The views of a scene show one set of named points, each view turned or mirrored, shifted and resized as a whole, with a little noise and some points left out.

Scene 1
View 1
k672: [ -8  -1  -1 -15  -5  -4   3  17  -4  -8  -1  -6   5   9 -11  -3 -14   7
  -4   4  -6  18  -6]
k483: [  5  -1   0 -22  -7  -7   1  11   8  -2  -8   4   1  11 -13  -3 -19  -4
  -2   5 -10  22  -3]
k777: [  0  -1   3 -18  -9  -3   5   9  12   1 -14   3  -3   8 -10  -4 -13  -6
  -6   6  -9  17  -3]
k940: [  2  -3  -3 -11  -9  -5   0  13   0  -5  -2  -4   9  15  -9  -1  -9   5
  -5   0  -5  21  -5]
k446: [ 20 -11  -7  -8 -14  -8   0   6  14   9 -12  -2  -1   8 -13   1 -11  -7
  -3  -1  -8  11   2]
k500: [  6 -14 -23  -6  -3  -9  -9  26 -21 -10  15 -23  17   7 -17   3 -18  22
   7  -1  -7  11  -1]
k798: [ 18 -12  -8   0 -17  -5   2   4  12  10 -12  -8   2   9 -10   3  -2  -4
  -7  -6  -6   9   1]
k899: [-17   1   8  -3 -11   6  15   8   6   6 -17  -8  -5   2  -3  -4   3  -2
 -14   0  -2   7  -5]
k411: [  1  -9  -6   1 -12  -1   5  12  -1   5  -5 -15   3   5  -8   1  -2   5
  -7  -5  -4   6  -1]
k47: [  3 -10  -7  -1 -10  -1   5  12   2   7  -7 -13   1   2 -10   1  -5   2
  -5  -2  -6   5   0]
k232: [  3  -3   1 -11 -11  -3   4   9   7   1  -9  -2   2  12  -9   0  -7  -1
  -8  -1  -6  18  -3]
k98: [  3   1   5 -15 -12  -5   2   7   9  -4  -9   3   5  20  -7  -2  -7  -2
  -9  -2  -4  27  -6]
k808: [ -8  -1   0 -15  -6  -3   4  15  -3  -6  -3  -5   4   9  -9  -3 -13   6
  -4   4  -6  19  -5]
k930: [ -8  -8  -4   4 -10   3  10  13  -2   6  -8 -18   1   0  -7  -1   0   5
  -9  -3  -4   1  -2]
k526: [ -4  -6  -3  -5  -8  -1   7  12   1   4  -8 -10  -1   2  -9  -1  -7   2
  -5   1  -6   7  -2]
k416: [  6   1   5 -16 -12  -5   2   5  14   0 -13   7   2  16  -8  -3 -10  -6
  -8   0  -6  26  -5]
View 2
k446: [ 18  11 -21 -10   1  10   2  -3 -10   7  -6  -3   0  14  22 -12  12   5
 -12   3  10   1  14]
k232: [ 16   0 -10  -4  -6   6  -4  -1 -18   6  -6  -3   4  11  11  -7   3   3
  -9  -5  -3   0   5]
k483: [ 18   7 -16   0  -3  11 -10  -5 -13  14   1  -8  13   6   1  -3  -1   4
  -9   0  -1  -1  13]
k98: [ 20  -5  -2  -2  -7  13  -9  -8 -18  11  -6  -3   9  13   8  -8  -2   1
 -16  -6  -7   3   4]
k899: [ 18  -1 -12  -3 -13  -8  -8  18 -29  -6 -11   6  -4  14  18  -3  12  10
  -5 -12  -8  -7 -11]
k672: [  9  -3 -11   0 -13  -5  -4   0 -19   5   2  -9   5   4  -5  -1  -5  -2
  -1  -9 -11  -6   8]
k416: [ 27  -4  -1   1  -4  19 -12  -6 -18  13  -7  -1  12  13  12  -7   0   5
 -20  -4  -5   3   1]
k798: [ 16   7 -18 -14  -1   3   7  -3 -15   1 -11   1  -8  18  29 -15  14   3
 -11   0   8   2   9]
k500: [-15   2 -20 -14 -15 -25  23 -14 -12  -1   6 -21 -12   3 -11 -10  -6 -18
  12  -6  -8  -4  30]
k930: [  8   1 -18  -8 -14 -16   2  14 -24  -9  -9   1 -11  13  16  -5  12   3
   2 -11  -6  -6  -2]
k940: [ 11  -3  -7  -5  -9   1  -1  -8 -18   7  -2  -8   3  10   4  -7  -3  -3
  -7  -6  -7  -1   9]
k411: [  8   1 -16 -10 -12 -11   5   4 -21  -5  -8  -1 -10  14  16  -9   9   0
  -1  -8  -4  -4   4]
k47: [  8   5 -20  -9 -10 -10   3   6 -19  -4  -7  -2  -8  11  16  -7  11   2
  -1  -6   0  -4   5]
k808: [ 11  -2 -10   0 -12  -4  -6   0 -20   6   0  -8   6   5  -4  -1  -3  -1
  -2  -7 -11  -4   7]
k777: [ 22   5 -14   0  -4  11 -13   5 -17   9  -3  -3  10   9   8  -2   4   8
 -11  -1  -1  -2   4]
k526: [ 12   8 -22  -5  -8  -6  -4  11 -18   1  -3  -4  -1   8  10  -2  10   6
   0  -4  -1  -6   6]
View 3
k672: [-4 -3  5  1  3 -4 -4  4  7  7  1 -3  1 -6  0 -7  0 -9 11 -5  7  6  1]
k411: [  1   0   7   4  -2  -4  -3   4   9   8  -8   5  -7   4 -11   3  -9  -7
   7   0  -4  -2   5]
k777: [-12  -6   2  12   6  -7  -3   3   4   9  -8  -6  -2 -12   2   0  -1  -3
   1  -7  -4   3  13]
k47: [ -1   0   9   4  -1  -6  -4   4   8  11  -6   4  -8   3 -10   3  -8  -5
   6  -3  -7  -2   6]
k526: [-5 -2  8  5  3 -8 -1  5  8 15 -3  3 -6 -3 -6  2 -3 -6  4 -7 -5  2  7]
k798: [ -6  -2   8  12  -1  -7  -6   2   3   3 -15   0  -9   1 -13   7  -9   5
   6   1 -13  -8  11]
k930: [  5   1   5   2  -3  -3   0   5  12  14  -7   8  -9   4 -11   4  -9 -13
   3  -3  -5   0   7]
k899: [  3   1  -4  10  -1   1   2   4  15  14 -12   3  -7  -6  -2   4  -9 -18
  -6  -4  -3   3  14]
k500: [ -2   0  20 -13  -3 -11 -10   4   5   3  11   5   1  11 -15  -8  -2  -1
  29  -2   8   1 -15]
k483: [-14  -6   6  10   6  -8  -4   3   1   6  -4  -8   0 -12   3  -4   2   2
   8  -7  -1   4   8]
k808: [-5 -2  4  3  2 -4 -3  4  7  7 -1 -3  1 -7  0 -6 -1 -8 10 -5  6  5  3]
k98: [ -9  -5  -2  15   3  -1  -5   1   5  -3 -12 -10   2 -11   3  -4  -4  -2
   7  -1   2   1   9]
k940: [-6 -3  3  7  0 -4 -6  2  5  0 -5 -5  1 -4 -2 -5 -4 -4 12 -2  3  2  3]
k232: [ -7  -3   3  11   2  -4  -4   2   5   4 -10  -4  -2  -6  -2  -1  -5  -1
   6  -3  -2   0   9]
k416: [-12  -6  -1  17   4  -4  -5   1   2   0 -12  -9   0 -13   3  -2  -2   1
   4  -2  -3   0  12]
View 4
k808: [-4 -1  0 -4 10  7 -2 -4 -7 -1 11  6  2 -9  3  7 -1 -1 10 -4  5  8  3]
k930: [ -8  -2  -5   3   9  -2 -10 -16  -7   2  15   3  -3  -5  18  22 -10   2
   0  -5  -1   8  11]
k446: [ -4  -5  10  -1   8 -12  -7   5  -3   1  21   4 -10 -17  14  16  -1   8
   0  -7  -4  14   4]
k411: [ -9  -4  -4   1   8  -6  -8  -7  -6   3  15   7  -4 -11  16  19  -6   1
   0  -6   0   9   9]
k416: [ -1  -4  10   3  14  -5   1   6  -4   2  19  -2  -3 -11   0  10   7   7
  10  -2  11  14  -6]
k940: [ -7  -4   0  -2   9  -1  -1   3  -6   2  12  10   0 -13   4  10   2   0
   7  -3   6  10   1]
k500: [-14  -5  -8 -20  -1   4  -9   1 -10  -1   3  32   2 -25  12   3  -8 -15
  -1 -10 -10   8  18]
k483: [  0  -3  13  -5  11   2  -2   6  -5  -2  17   0  -3 -15   0   4   4   5
  10  -4   2  11  -3]
k232: [ -4  -4   5   2  11  -4  -3   1  -5   1  17   2  -3 -11   6  12   2   5
   6  -4   6  11   0]
k899: [ -4   1  -2  11  14   2  -6 -18  -7   0  18  -8  -2   4  12  23  -6   8
   7  -2   9   8   3]
k672: [ -5  -1   0  -7  10   9  -4  -4  -8  -1  10   8   3 -11   3   7  -2  -3
  11  -4   4   8   4]
k98: [ -4  -4   3   2  13  -5   1   6  -5   2  17   2   0 -10   0  10   8   5
  10  -1  13  12  -5]
k47: [ -7  -3   1  -1   8  -4 -10  -7  -7   1  16   5  -4 -12  16  18  -7   3
   0  -6  -3  10   9]
k777: [  1  -2  13   0  13   1  -3   0  -5  -1  20  -5  -4 -10   3  10   1   8
   9  -4   5  12  -3]
k798: [ -6  -7   5   4   9 -18  -7   4  -3   3  21   4 -11 -16  17  20  -1   9
  -4  -5   0  14   4]
View 5
k98: [ -5 -10   9   6  -1  10  -6  16 -10   0  -7  -7   5   0  -2 -14 -14  -6
   2  -1   5  10   0]
k47: [  0   5   9   1 -17   1  -8   6 -11   8  -4   4   2   7  -4  -1  -8   0
  -5  -1   1   7   3]
k798: [ -9   6  15   3 -13   2 -12   7 -14   4 -15   5   1   5  -9  -4  -8   2
   2   3   8  12   2]
k446: [-13   2  18   4  -7   0 -14   5 -12   1 -14   6   4   2  -9  -8  -9   0
   0  -3   6   8   4]
k777: [ -8  -6   7   5   0   4 -14   8  -9   1  -3  -4   8   2  -4 -15  -7  -4
   1  -7  -2   6   3]
k232: [ -5  -4   9   4  -6   5  -8  12 -11   3  -6  -2   5   3  -4  -9 -11  -3
   0  -2   3   8   2]
k899: [  4   2  -5   4 -12   3 -12  11 -12  12   5  -7   1  10  -2 -12  -1   0
   5   2  -8  15   0]
k483: [ -8  -8  12   4   2   4 -11   9  -8  -1  -5  -2  10  -1  -3 -14 -12  -6
  -3 -10   1   0   4]
k930: [  6   6   3   2 -21   1  -7   8 -12  12   2   1   1  10  -3   0  -5   0
  -5   2  -3  10   2]
k500: [  7  -1  19  -3 -20   2   8   8  -8   5  -3   9   9   0   3  17 -23  -7
 -26  -8  10 -11   5]
k411: [  2   5   8   1 -18   3  -6   9 -12   9  -4   2   2   8  -4   1  -9   0
  -5   2   2   8   2]
k672: [  4  -7   6   2  -7   5  -3  11  -7   4   3  -4   9   3   1  -5 -14  -7
 -10  -8  -1   0   3]
k526: [ -1   3   6   2 -11   0 -11   5 -10   7   0   2   5   5  -4  -5  -6  -1
  -5  -6  -3   3   4]
k940: [  0  -7  11   3  -7   7  -3  14  -9   2  -5  -3   6   1  -1  -5 -16  -6
  -5  -3   6   4   1]

In a view up to two points have been moved. Name them for each view, in the order of its rows, or write -.
view 1: k526
view 2: k899, k416
view 3: -
view 4: k446
view 5: -
